Each row is a point on a landscape with many valleys, with its height.
From any point a ball rolls to the lowest of the 2 points nearest to it. It stops when none of these is lower. Distance is the straight distance between rows; heights are no part of it.
kunen: [173 191 131 170 136 118 123 160  91 152 122 120 162 131 176 101 127 112
 130 129 150 160 149 176 152 132 124  86 103 134 148 162]  (h 626)
viza: [153 177 150 185 143 120 143 133 102 190 129  95 188 101 143  86 110 102
 137 113 142 149 150 166 163 156  84  72  47 134 190 135]  (h 675)
Nuga: [126 123 121  57 113 131 125 154 157  46  90 161 102 124 101 136 147 100
 147 105 112 138 100  80 116 117 138 173 124 112  93 136]  (h 753)
tevig: [107  84 131 109 113 136 122  77 155 143 167 143 147 113 111 152 122 117
 130 130 107 101 133 107 106 121 113 150 165 112 160 108]  (h 597)
gubu: [ 91  45 138 145  93  73 143  84 163 139 153 136 169 130 103 121 126 111
 101 166 132 110 132  67 122 129 123 173 178 145 158  71]  (h 333)
Vifi: [114  74 125  57 168  94 125 184 169  68  79 162 108 109 112 126 135 132
 136 111 143 119  75  39 158 106 153 174 120 120 114 123]  (h 335)
naf: [126 123 119  85  88 162 106  94 142 113 150 143 102 134 107 149 140 123
 141 128  70  81 147 140  95 111 116 146 144 128 128 135]  (h 453)
lani: [112 108 115 141 208 119 148 144 131 162 103 131 166  85 146 101 104 123
 145 108 119 145  97  97 157 136  95  94 114 138 146 107]  (h 299)
Mitom: [ 93 106 139 168 165 134 128 107 115 199 147 110 158 119 155 116 103 164
 136 135  95  87 134 147 117 135 104  86 133 168 181  98]  (h 221)
Rinan: [167 137 146 137 152 135  96 128 119 204 154 155 106 129 175 117 114 148
 161 120 118  65 145 208 127 110 109 117 148 160 169 170]  (h 318)
kug: [175 209 123 165 132 115 113 183  86 117 125 136 154 148 177 113 137  97
 115 123 173 198 132 161 151 136 142  91 120 126 124 157]  (h 595)
zerol: [128 115 157 123  76 142 145  61 155 161 212 153 142 105 110 168  92 104
 147  99 129 135 152 109  97 118 135 162 124  58 150 146]  (h 275)
vekot: [141 162 141 163  91 150 126 107 107 180 164  56 146 121 125 143 110 114
 133 128 139 188 160 184 127 154 134 106  75  75 163 151]  (h 248)
Nases: [167 209 108 138 130 173  96 153 109 122  87 134  83 110 152 173 157 102
 152  92 143 169 115 150 109 104 154  97  82 100 124 145]  (h 619)
Mepi: [ 84  84 128 177 141 128 144  80 146 189 155 107 170  89 127 147 103 126
 129 133 120 150 111  86 110 131 116 112 132 117 172  69]  (h 522)
Mabod: [158  57 142  38 104  96 115 138 151  74 124 201 124 118  41 120 118  90
 133 128 120 120 116  54 150 114 135 191 155 142 139 150]  (h 293)
zibiz: [156 114 149 136 188  98 137 159 108 177 131 149 167 132 178  67 114 144
 121 133 142 101 137 162 161 128 103 122 159 148 139 162]  (h 337)
pelu: [175 213 102 154  84 136 109 164  91 116 144 119 112 159 148 140 133 115
 119 138 153 178 154 174 127 130 155 105 131 105  91 160]  (h 509)
Pira: [180 188 151 194 115 133 122 137  92 179 141  96 183 109 141 119 114 100
 140 120 167 188 153 178 152 153 109  82  66 105 190 151]  (h 702)
zafod: [ 86 118  89 156 136 141 161 103 123 132 103  66 164 108 100 139 126 107
 128 121 128 203 112 107 152 142 132  86  71 114 141  72]  (h 418)
Puzuv: [ 59 102  76 170 151 127 158 129 142 104  70  88 132 108 100 126 135 129
 118 125 125 161  97  71 131 136 136 106  90 151 113  60]  (h 488)
dusuv: [112  55 122 104 116  97 126 107 174 101 104 153 145 105  79 139 129 111
 127 141 115 110 102  54 131 107 122 165 165 142 148  88]  (h 228)
rilot: [143 154 123 149  97 146 144 102 112 140 143  72 158 131 120 145 132 101
 134 126 134 202 149 158 136 149 138 107  88  70 138 138]  (h 316)
tuma: [133 124 154 157 178 116 138 111 118 210 161 133 175 100 171  91  98 136
 150 116 123 103 151 164 132 135  88 114 128 139 196 143]  (h 220)
zum: [160 143 141 114 102 126 100 140 118 126 166 154  95 158 127 121 129 121
 121 140 128  83 162 180 133 115 131 137 176 131  83 177]  (h 620)
rozub: [178 117 134 114 103  69 154 170 116  89 142 128 144 191 122  85 126 106
 103 163 163 153 125 125 162 141 151 170 154 108  80 169]  (h 519)
rane: [114  54 112  76 151  98 131 151 182  84  85 159 131  98  94 134 125 127
 136 120 129 112  69  35 157  96 136 156 144 125 144  91]  (h 288)
Zumak: [ 57 118  88 197 158 143 144 111 131 120  81  91 122 119 116 117 131 149
 107 122 120 146  95  92 111 138 121  78  81 182 114  65]  (h 512)
kipeb: [194 153 143 124 128 113 103 157 113 152 157 178 118 143 152 128 119 107
 136 129 152 131 134 150 126 108 125 120 181 114 111 175]  (h 542)
mufab: [163 144 130 150 149  85 154 178 108 109 117 138 183 155 167  86 137 101
 114 134 167 197 124 140 171 145 147 115 122 112 107 154]  (h 478)
doso: [155 108 152 116 202  83 137 201 120 120  94 164 158 118 174  71 124 132
 127 108 151 149  87  94 179 131 135 122 122 125 114 149]  (h 406)
vap: [ 79 136 113  93 166  98 155 167 121  79  74  97  97 140 139 100 156 166
  85 132 165 155 118 108 146 165 138 173  99 154  75 116]  (h 463)
Bim: [141 158 110  82  96 159 128 150 146  57  89 147  90 123 116 147 157  89
 164 103 108 157 116 107  99 115 139 155 104  92  84 143]  (h 766)
Kupe: [121 116 149  79  86 168  74  96 141 113 177 183  75 140  81 142 129 142
 133 131  69  28 172 162  95 127 125 137 166 155 130 146]  (h 396)
bif: [118  85 128  53 127 121 112 142 166  57  80 166 104 106  80 135 141 117
 137 109 112  88 103  62 118  99 134 175 144 145 122 123]  (h 741)
Buvag: [102 100 132  94  70 177  91  88 146 106 152 160  93 134  82 157 140 149
 137 134  60  39 152 142  78 116 118 130 158 158 148 117]  (h 422)
lozun: [169 168 169 190  83 156 106 113 105 201 173  80 109  83 120 179  83 124
 148 108 145 174 144 179 118 141 135 138  58  62 199 151]  (h 269)
gitud: [ 74  96  83 165 111 122 164 102 139 102  92  77 153 125  91 135 138 102
 132 143 122 187 112  75 135 130 135 112 100 124 133  50]  (h 459)
boson: [196 189 142 171  85 166  86 122 112 190 170  96  81  96 123 199  97 121
 166 111 142 153 138 179 105 132 135 122  99  84 175 152]  (h 130)
tutag: [111 134  98 121 135 111 177 152 122  80  89 102 152 156 129 104 152  98
 116 130 148 210 116 109 175 147 155 135  88 101 106 118]  (h 767)
zagi: [120 121 140 110  80 155 100 106 130 136 192 131  93 165 128 137 122 146
 133 158  86  50 169 189 107 133 120 137 161 135 123 147]  (h 348)
kuvik: [184 182 119 147 113 141 123 161 105 118 131 138 132 129 137 163 148  77
 151 115 167 229 109 120 115 127 150  91 104  63 125 137]  (h 602)
narip: [115  70 151 121 197 116 126 127 134 177 126 159 159 101 149 109 109 143
 126 118 118  82  99 113 151 113  97 120 173 162 159 125]  (h 289)
Rik: [ 72 128 120 140 218 131 143 150 124 132  80 136 113  97 155  90 120 180
 112 105 134 112  83 107 129 141  99 103 107 193 108 102]  (h 216)
fug: [151 106 156  68 144 122  98 157 119 113 121 152  94 157 138 105 146 156
  98 128 156  49 139 150 135 122 142 158 164 166  77 189]  (h 611)
dugeb: [207 185 135 161 110 169  73 134 111 205 147 125  78 101 150 188  99 131
 189 106 125 124 122 182  98 109 131 124 102 113 194 153]  (h 274)
kegu: [188 204 140 143  52 117 114 129 113 138 206 172 110 132  98 171 107 111
 160 132 167 156 155 127 120 131 129 125 184  77 101 155]  (h 342)
zun: [101  77 132 153 203 117 133 121 136 186 121 141 162  83 148 108  95 141
 141 112 111  98 101 103 134 125  87  91 150 169 165  91]  (h 235)
fop: [129 161 118 106 134 169 114 114 125 124 119 131  71 138 154 151 147 153
 137 115 103  84 131 177 105 103 131 128 128 137 110 151]  (h 400)
Fik: [162 122 140 148 188  85 159 176 123 136 119 163 190 130 156  95 131 100
 147 118 159 219  98 101 171 153 121 104 105  89 148 133]  (h 395)
goso: [110  70 154 112 136 118 121 112 129 173 188 136 150 149 134 106 113 142
  98 154 125  69 155 160 139 124 115 147 193 158 142 142]  (h 385)
venas: [145  89 137  57 125  89 127 165 136  73 108 151 120 154 106  98 129 122
 107 139 149 101 117  79 165 118 148 183 146 138 101 158]  (h 491)
kagur: [ 70 142  83 132 117 130 174 125 119  65  85  75 142 139 110 112 151 119
 104 131 129 181 126 113 152 145 145 132  76 129 100  92]  (h 754)
silil: [103 110 104 117  82 148 149  81 149 119 141  94 154 112  93 164 134  99
 149 141  97 156 136  91 104 120 124 139 125  95 150  88]  (h 618)
vev: [ 83 103 110 179 146 141 139  91 129 168 122  79 159 103 121 138 121 133
 132 132 106 156 112 108 118 140 119  78 109 134 163  63]  (h 473)
Likif: [124 203 104 137 112 157 127 138 112  97  97  95  95 154 150 126 166 133
 106 119 136 159 153 177 120 147 149 127  86 110  87 149]  (h 446)
suk: [ 94 114 102 113  87 155 138  94 143  88 115 107 132 121  99 149 147 116
 142 142  80 122 132 105  94 122 123 143 123 121 124  94]  (h 635)
torat: [132 113 128 119 112 126 146  93 141 152 176 118 156 137 132 144 119 111
 133 131 132 160 148 140 117 136 122 141 140  82 132 144]  (h 270)
Reb: [107  72 153 113 173 129 113 117 132 177 145 149 145 127 144 112 123 160
 110 142 111  50 129 148 133 113 115 121 191 172 160 127]  (h 339)
Nubi: [175 164 139 131  66 111 138 117 133 120 189 153 127 147 106 140 121  91
 154 142 149 161 165 136 118 140 132 146 156  76  91 157]  (h 261)
Somag: [ 79  59 104 168 165  76 139 142 157 108  78 114 128 122 121  97 125 157
  96 157 152 110  86  55 142 128 140 135 136 183 106  70]  (h 574)
redu: [198 215 134 161  82 129 105 148  92 164 204 157 118 129 130 175  99 113
 164 130 181 175 146 143 108 121 135 115 163  86 136 161]  (h 423)
garo: [102 109 124 179 179 103 153 117 116 186 148  99 196 104 144  82  93 129
 124 131 122 137 130 123 157 159  90  91 114 159 166  99]  (h 652)
pilo: [114 133 124  85 133  84 159 176 119  61  88 105 118 164 136  86 146 133
  89 146 161 151 122 107 156 150 156 188 105 137  70 135]  (h 479)
Gonir: [125  99 114  69  59 104 154 111 150  64 123 157 138 123  59 132 111  69
 157 153  92 176 117  67 118 115 120 187 127 114 121 124]  (h 218)
Nel: [140 131 119 115 174 165 134 125 145 143  97 122 126  82 127 172 133  98
 177  89 108 170  94 101 125 109 119  93  96  76 146 112]  (h 678)
Fugi: [193 152 134 147 122  84 141 182 103 117 150 152 159 175 157 107 138 107
 112 144 176 196 130 138 150 138 147 131 156 103 100 167]  (h 513)
panil: [197 181 131 155 133 103 123 193  86 117 143 164 161 144 167 124 142  99
 126 123 177 213 112 120 141 130 143  93 139 105 129 152]  (h 556)
luzu: [174 184 128 156  71 150  66 118 114 166 191 117  53 133 129 176  95 146
 177 140 116  92 170 202 107 138 136 125 134 105 140 154]  (h 676)
vike: [ 93  69 105 140 167  76 152 154 155 101  84 111 145 119 117  98 115 139
 108 146 147 142  78  49 165 121 139 142 131 143 116  79]  (h 589)
gigu: [157 114 145  81 105 129  98 148 122  91 145 163  86 156 104 116 136 136
 105 131 126  42 166 159 125 119 139 161 176 162  68 178]  (h 623)
Dotog: [170  97 158  94 170 113 103 162 127 148 126 178 117 140 149 107 129 130
 113 119 147  67 118 143 149 108 137 138 187 148 108 184]  (h 593)
Tuz: [ 53 161  96 140 120 178 152  95 115  83  86  73  92 129 113 139 166 161
 110 122 109 148 129 129 100 146 129 106  70 144 117  76]  (h 731)
bak: [201 191 136 156 117 122  98 158  97 182 185 184 122 120 153 151 106 111
 156 123 175 153 129 147 111 108 121 113 174 108 151 166]  (h 492)
kipu: [179 152 168 154 112 140 122 102 131 211 193 158 125  94 149 167  88 120
 160 102 157 146 144 142 107 114 126 136 122  75 173 169]  (h 443)
til: [194 195 136 169 114 133 122 144  87 168 153 119 164 110 145 139 121 100
 141 122 173 214 145 154 130 135 118  86  99  91 169 155]  (h 682)
Kive: [130  70 124  53  80  90 131 138 155  51 109 172 124 119  57 124 114  87
 136 149 104 142 109  56 133 110 130 192 136 137 129 136]  (h 262)
denet: [ 88 191 118 147 153 170 139 112 109 141  88  83  99 129 146 121 142 178
 108 106 117 139 126 180 132 154 121  81  41 164 134 124]  (h 705)
gote: [ 90  78 148 111  74 142 107  72 161 140 189 165 146 117  80 159 130 113
 117 130  98  73 155 101  90 124 114 162 178 136 171  96]  (h 624)
Zipe: [127 118 108  86  90 128 152 114 151  70 117 129 134 127  87 145 140  72
 165 133  98 170 115  85 117 123 123 169 119  96 117 113]  (h 155)
nur: [165 153 133 151  93  92 135 136 111 141 191 123 145 176 136 105 115 121
 116 164 158 151 180 177 133 139 125 137 170  99  91 170]  (h 568)
toba: [136 149 142 125  60 134  89 100 130 135 210 130  88 152 104 141 105 135
 151 161 102  68 192 186 112 151 120 142 161 109 108 149]  (h 300)
Figer: [ 93 144 110 109 152 126 155 137 119  91  95 102 109 145 149 109 151 156
  89 125 137 124 126 136 131 138 135 146 110 144  83 135]  (h 444)
sugi: [ 59 168 122 150 137 180 145  92 110 115  93  77  89 136 131 135 142 187
 110 119 106 127 120 152 105 141 121  82  66 164 133  83]  (h 719)
Guzi: [114 123 133  95 150 142 128 127 128 118 108 134  98 144 149 122 143 164
 106 122 117  73 129 150 124 114 123 138 151 157 100 149]  (h 365)
tosef: [163 167 157 133  32 100 130 109 129 126 222 156 117 150  95 132 104 107
 154 159 142 127 192 162 123 151 121 155 174  86  78 160]  (h 179)
gozim: [160 112 147  83 147 146  85 120 150 138 140 188  87 119 117 144 140 124
 125  96 106  52 128 156 125  98 121 132 176 140 120 165]  (h 301)
gevi: [ 76 132 121 174 164 148 130 101 114 158 115 101 127 136 150 121 113 188
 114 135  94  88 120 155 110 137 111  76 107 185 153  83]  (h 307)
Lazuf: [176 101 144  66 114  65 140 177 115  71 125 154 123 173 111  93 134 119
 110 154 173 117 121  88 167 129 159 180 144 121  73 178]  (h 510)
tur: [200 188 158 175 127 130 121 145 105 218 187 188 144  94 161 149  94 114
 166 108 181 160 139 139 105 109 114 119 124  96 189 174]  (h 517)
fiki: [ 65  97 113 179 140 130 138 108 144 110  92 101 127 136 123 124 143 160
 104 147 115 108 107  96 103 134 128 109 132 172 112  62]  (h 537)
Far: [165 120 154 105 144 152  85 118 135 180 157 180  82 131 148 139 128 139
 139 117 108  45 139 186 128  99 122 122 172 149 144 171]  (h 250)
giz: [ 86  75 118  90 139 124 123 128 169  62  69 154  99 102  92 141 142 150
 122 113 115  75  91  60 106 108 128 158 145 165 120  91]  (h 732)
reku: [177 140 124  94 126 120 110 178 146  72 106 182 107 123 134 149 158  78
 156 101 136 162  90  92 126 107 147 135 139  82  94 145]  (h 508)
boban: [148 222 124 172 135 156 106 160  86 144  68 112 128 115 159 128 144 112
 128  99 157 168 117 174 152 141 129  69  35 135 148 147]  (h 672)
melof: [ 82  85 109 167 203 121 137 144 131 150  93 132 138  95 149  98 105 156
 118 120 116 107  86  81 134 122 105  90 135 191 131  90]  (h 167)
mupiz: [ 95 115 122 137 174 116 147 140 112 147 117 109 158 132 160  90 127 164
 105 142 119 114 128 145 151 133 124 112 137 164 125 131]  (h 433)
gol: [100  83 134 131 149 125 148  83 152 175 158 130 173  97 131 139 107 122
 131 123 123 135 120 100 126 128 117 128 152 113 163 106]  (h 562)
Raz: [141  54 144  58 123 115 107 125 164  93 137 185 129 104  64 136 127 104
 120 112 115  85 126  72 139 110 128 173 177 139 149 135]  (h 326)
Baris: [196 200 131 164 132 161  84 141 106 184 110 134  92 109 163 154 117 131
 173  95 125 126 121 191 118 110 133 104  88 136 179 153]  (h 369)
Tidel: [ 76 128 102 150 128 168 135  92 128 129 109  74 134 122 121 150 136 154
 130 137  91 122 121 125 102 123 120  96 107 133 143  76]  (h 518)
Vefi: [ 91  90 121 134 154 130 137 101 146 143 120 118 150 113 131 134 121 142
 132 131 104 108 113 111 124 119 113 104 154 147 140  96]  (h 578)
Bep: [120 223 133 158 149 158 122 133  98 146  79 101 105 119 158 123 150 146
 119  95 140 152 132 187 146 156 123  78  28 163 134 140]  (h 691)
sufuf: [169 188 114 143  87 155  90 132 109 150 161 130  63 154 150 153 120 144
 148 140 120  93 168 208 114 119 135 120 148 124 105 166]  (h 649)
gif: [160 118 146 139 204  86 143 185 112 150 104 164 170 109 182  67 116 123
 129 105 147 130 111 124 168 133 111 113 126 141 140 147]  (h 377)
fufin: [ 96  80 115 109  70 124 127 104 150  82 119 129 140 137  91 138 137 125
 118 157  94 102 138  98  98 113 123 161 154 157 139  88]  (h 617)
beked: [ 81  76 141 109 140 129 111 127 143  91  96 141 111 134 111 120 144 182
  92 140 120  37 113 100 110 108 128 140 170 195 120 105]  (h 616)
muruf: [137 136 116  99 112 100 149 155 119  81 117 112 128 183 138  89 141 126
 100 148 145 142 140 135 148 139 147 170 131 129  65 151]  (h 497)
Zeti: [115 144 107 135 139 121 157 131 118 118 125  97 156 149 144 115 133 122
 112 129 123 157 139 157 151 141 137 115 113 124 113 130]  (h 387)
kiro: [ 81  92 105 110 150 145 127 117 176  79  66 138 107  89  99 154 149 138
 148 107 102 107  88  57 103 105 124 131 125 144 122  71]  (h 720)
poko: [ 62 105 109 132 145  91 154 144 123  83  83  89 115 144 128  91 138 179
  70 160 161 104 121  83 137 145 137 164 125 195  91  88]  (h 622)
Mimop: [113 156 125 103 133 183 114  89 131 120 109 124  70 125 135 166 143 160
 148 100  82  83 120 150  95 106 124 111 110 128 133 119]  (h 434)
non: [156 216 122 150 145 173 106 154 100 148  66 119  90  97 157 154 148 121
 151  84 144 156 104 164 124 115 140  85  50 124 151 134]  (h 650)
nos: [ 60 140  83 135 111 145 159 113 133  68  80  74 123 135 109 131 155 139
 110 142 116 152 123 100 106 140 136 137  90 153 106  71]  (h 743)
penog: [135 184 109  97 118 177 119 126 141  81  89 132  74 114 124 167 159 103
 158  95 107 144 116 129  96 110 139 128  90  90  97 129]  (h 779)
Gomas: [138 109 137 153 203  99 161 161 129 158 116 157 186  97 154  84 108 105
 152  98 140 176  97  88 170 146  91  99 101 112 157 119]  (h 344)
nusos: [153 152 140 127  77 165  79  88 137 167 195 138  53 136 118 174 106 137
 170 138  88  64 159 196  98 131 126 133 136 107 154 160]  (h 704)
kez: [ 70  61 121 180 129  92 126 114 152 111  74 116 121 136 115 104 143 158
  94 158 125  86  95  70 104 134 135 124 139 188 106  57]  (h 557)
zaz: [ 99  72 123 174 182  81 166 121 128 178 138 120 204  98 139  82  91 137
 120 147 139 156 106  87 158 143 102 114 149 155 160  83]  (h 630)
fimil: [103 122 145 158 145 130 133  98 117 211 176  95 165 112 155 116  92 152
 135 141 114 115 155 164 120 148 100 108 127 139 190 123]  (h 115)
nul: [107 142 115 150 119 160 153 107 109 137 106  62 165 108 101 139 137  95
 137 109 125 212 126 132 153 146 141  84  56  78 133 111]  (h 375)
pavaz: [134 139 126 123 104 186 112  79 131 136 140  78 100 105 108 188 131 123
 168 114  77 128 129 139  91 121 128 119  91  81 163 122]  (h 511)
Zeris: [113 123 122 136 142 158 131  92 132 154 127  94 136 118 136 153 130 140
 144 125  89 118 128 139 115 117 115 103 120 116 152 103]  (h 549)
rekoz: [169 127 130  86 121 118 121 143 147  92 132 162 112 137 119 137 145  92
 144 118 128 142 115 109 128 117 136 153 153  88  93 149]  (h 472)
zise: [ 75  84 120 127 102  94 143 126 136  65  80 107 118 153 108 102 147 158
  85 169 142  84 131  79 120 129 136 176 133 194  99  80]  (h 612)
zilo: [166 189 124 171  89 118  99 138 102 156 173 114 107 165 160 122 111 143
 123 153 142 122 179 219 129 136 131 120 149 131 112 175]  (h 621)
nisul: [ 87 172 127 160 153 127 147 127  98 141 111  84 152 151 164  83 130 170
  87 136 125 137 159 191 158 165 121  92  71 175 112 146]  (h 480)
moba: [105 130 125 120 193 101 154 178 121 112  87 118 141 126 159  76 131 145
  90 123 146 143 102 117 169 147 145 140 106 143  87 132]  (h 456)
bome: [ 62 114 126 158 149 141 136 109 113 132 115 115 116 156 155 111 129 205
  91 149 108  69 134 152 107 133 122  99 141 194 134  93]  (h 355)
vefu: [ 96  68 125 128 154 117 127 112 145 131 109 131 134 125 119 132 128 151
 108 136 114  74 109 101 124 112 126 130 177 170 134  93]  (h 599)
vubiz: [111 161 102 134 111 179 137  98 115 112 112  67 109 127 120 153 144 129
 134 119 100 154 140 159 116 135 141 105  74 105 125 118]  (h 809)
tif: [125  49 162  96 123  98 124 113 131 153 184 142 166 149 107  97 122 138
  81 157 142  67 155 115 158 127 128 166 204 163 141 143]  (h 421)
saze: [153 131 159 107  43 111 103 110 132 122 209 160 106 150  81 121 112 111
 138 148 113  84 195 163 129 154 125 157 189 119  82 162]  (h 244)
Tezo: [185 208 115 130  82 119 114 168 102  93 152 153 104 154 133 143 131 100
 139 133 162 155 139 140 121 117 152 122 165 106  75 154]  (h 546)
rabik: [108  34 143 122  90  64 142  87 166 116 130 164 158 113  71 125 117  99
 103 169 134 116 122  44 137 113 131 179 171 146 168  74]  (h 284)
repim: [112 138 123 115 100 196 104  77 132 120 131 107  79 125 113 185 135 150
 165 120  64  83 125 145  81 114 123 115 107 116 160 106]  (h 470)
lan: [138 105 115  99 106 117 164  98 153 107 150 140 148 132  96 144 126  83
 144 132 126 179 115  93 127 129 127 164 134  72 129 121]  (h 49)
donit: [ 73  66 138 167  93 106 120  94 146 107 101 116 136 172 107 119 149 157
  96 170 106  59 132 101  93 144 135 130 160 187 125  58]  (h 581)
mun: [171 149 121 118 139 130 122 176 127  81 107 159 119 124 148 153 159  76
 162 107 145 210  87  99 124 120 154 112 114  70 113 130]  (h 550)
reg: [118  99 150  72 147 150 107 126 142 104 116 168  83 134 118 129 150 157
 106 110 109  38 124 132 117 102 123 149 164 166 108 155]  (h 338)
tipod: [ 99  55 154 112 105 138  85  94 157 135 158 169 136 127  83 144 142 138
 105 140  98  40 150 119 102 124 119 143 199 171 167 103]  (h 648)
tanop: [ 80  82 133 134  69 113 117 107 155  70  83 131 127 155  98 115 156 155
 101 168 105  72 139  89  92 127 133 161 147 194 120  82]  (h 600)
fefi: [172 132 131 123  75  83 156 143 116 107 175 127 146 188 115 104 125 101
 118 168 155 157 160 148 146 145 137 159 164  96  80 165]  (h 541)
Segod: [111 112 132 127  76 165 158  62 147 144 170  96 150  96  92 181 116  99
 151 117 117 175 134  86  90 123 128 150 100  58 162  96]  (h 585)
rara: [146 115 142 118  99 136 150  85 159 145 189 151 146 117 110 153 117  93
 152 120 138 162 135 102 110 129 120 157 135  62 135 136]  (h 180)
gofo: [141 121 122  98 152 122 137 134 146 116 109 137 134 127 141 129 134 108
 139 120 119 136 110 123 135 115 134 133 140 101 111 135]  (h 438)
Muna: [157  66 157  78 132 105 118 136 130 125 159 152 145 156 109 103 127 128
  99 141 149  68 143 122 164 127 139 162 184 147 105 171]  (h 450)
dez: [141 184 109 123 110 194 115 109 119 109  96  89  68 123 124 171 157 137
 151 100  96 131 121 162 105 122 138 110  70  97 127 129]  (h 796)
meb: [126 105 143  87 198  84 137 210 130 104  77 151 131 131 165  83 137 147
 113 116 171 145  86  87 177 138 154 143 111 132  94 141]  (h 431)
ludep: [181 110 152 108 152  94 118 166 122 131 134 172 146 144 146 111 129 112
 116 132 159 120 121 131 149 120 131 140 173 113 106 173]  (h 572)
Zedu: [159 137 134 147 148 104 160 148 114 138 129 125 181 143 148 109 132  92
 130 134 156 214 126 133 158 148 135 111 109  86 129 146]  (h 445)
zafaz: [156 146 127 140 113 124 117 127 116 158 179 119 121 163 157 117 109 136
 124 147 128 108 172 194 128 127 120 129 161 118 114 175]  (h 598)
Gadip: [144 195 101 154  96 138 124 149 101 117 127  86 123 163 154 118 142 121
 104 137 147 175 167 182 135 143 152 113  97 117  93 159]  (h 474)
bidu: [100 162 125 145 180 134 148 141 108 142  86 114 135 131 173  94 130 169
 104 117 125 120 134 165 143 143 117 109  90 180 114 140]  (h 457)
befus: [116 107 116  91 176 118 145 155 153  89  83 136 123 125 134 127 142 128
 133 110 129 137  89  88 150 119 136 139 122 115 100 118]  (h 407)
tul: [ 99  94 141 127 165 105 134 141 107 139 121 112 150 149 154  84 125 181
  82 154 127  69 138 149 147 132 128 131 164 179 110 133]  (h 410)
Lin: [151 167 111 127 149 167 123 136 125 124  84 113 119 108 137 162 146  92
 164  92 123 183 107 125 120 118 142  93  78  77 126 127]  (h 653)
Doni: [191 205 122 168  90 150 105 150  89 137 137 111 146 124 128 160 135  88
 139 127 168 223 127 153 129 129 145  73  90  73 143 142]  (h 646)
Gari: [150 140 118  86  91 139 119 121 132  99 144 144 105 133 109 134 137 108
 146 124 100 104 146 142 108 117 124 150 151 110  90 158]  (h 481)
nevep: [109 176 109 132 145 143 147 138 117 100  91  93 120 140 150 112 155 134
  99 113 143 164 129 157 136 146 143 120  82 128  93 135]  (h 420)
sil: [148 166 160 188  80 150 114 104 105 188 194  64 128 114 134 155  80 131
 138 134 150 170 171 187 114 153 138 131  78  67 179 161]  (h 324)
Bok: [115  57 118 139 178  79 164 137 144 141 120 136 181 119 125  96 101 133
 117 152 144 149  90  70 177 126 121 134 149 142 137  89]  (h 609)
Fen: [122 125 122 140 126 123 146 103 122 162 166  91 174 147 146 117 116 128
 119 146 119 149 159 162 135 142 120 121 134 111 137 135]  (h 336)
Tof: [ 94  57 156 103 110 142  88 109 147  99 121 164 119 137  87 128 150 159
  84 142 113  18 144 105 111 110 134 144 186 193 143 107]  (h 631)
felu: [143 126 150 140 173 121 120 130 117 203 141 140 138 114 173 104 113 146
 145 121 109  85 140 182 138 119  94 112 146 156 160 151]  (h 286)
Bafod: [137 168 137 173 161 112 143 139 106 179 132 105 184 126 171  76 111 131
 123 130 132 133 161 183 163 149  98  92  89 150 159 149]  (h 654)
fotor: [173 205 105 122 106 158 101 160 109 102 118 144  73 134 145 160 146 105
 144 115 143 140 129 155 104 107 147 115 130 104  91 153]  (h 583)
zodat: [137  76 135  74 140 103 126 136 138 105 131 151 135 140 106 109 129 125
 105 131 138  94 113 105 155 113 132 162 177 134 113 146]  (h 471)
mipi: [130 135 143 135  92 175 127  80 126 164 161  70 116  89  96 189 111 112
 156 112 104 166 139 130  92 128 131 128  82  50 169 118]  (h 545)
nef: [128 128 161 136 100 157 124  74 143 200 214 138 126 106 136 163  93 119
 153 110 131 117 152 133  95 114 131 147 128  74 166 153]  (h 360)
moru: [101 106  99 106 181 154 134 127 160 113  79 134 118  83 117 161 136 119
 166  97 108 137  77  84 126 106 124 113 119 112 133  97]  (h 703)
gak: [102 117 120  74 160 110 149 183 159  58  68 142 102 124 126 118 155 126
 138 115 145 151  83  63 146 129 151 170 101 112  98 117]  (h 376)
fuf: [ 59 120 117 127 195 124 147 135 135 112  75 119  87 114 140 115 138 199
  92 119 149 114  90 103 111 142 108 120 112 197  97  94]  (h 247)
tutoz: [ 68 100 130 130 142 117 143 130 111 113 116 106 124 168 148  97 141 203
  66 153 131  74 140 144 119 139 125 132 142 195 103 102]  (h 386)

Call two points neighbours if one is among the 2 nearest of the other. Go from one point of each pair to the other, from neighbour to neighbour, staying as low as possible. Name the highest point that can't be avoided.
boson / vekot | sil
fimil / Far | Rinan
tosef / dusuv | Gari

Two balls start at each pair of points below. Name the first point that both come to, or write never.
zise / vike | kez
til / Fugi | never
nisul / moba | fimil
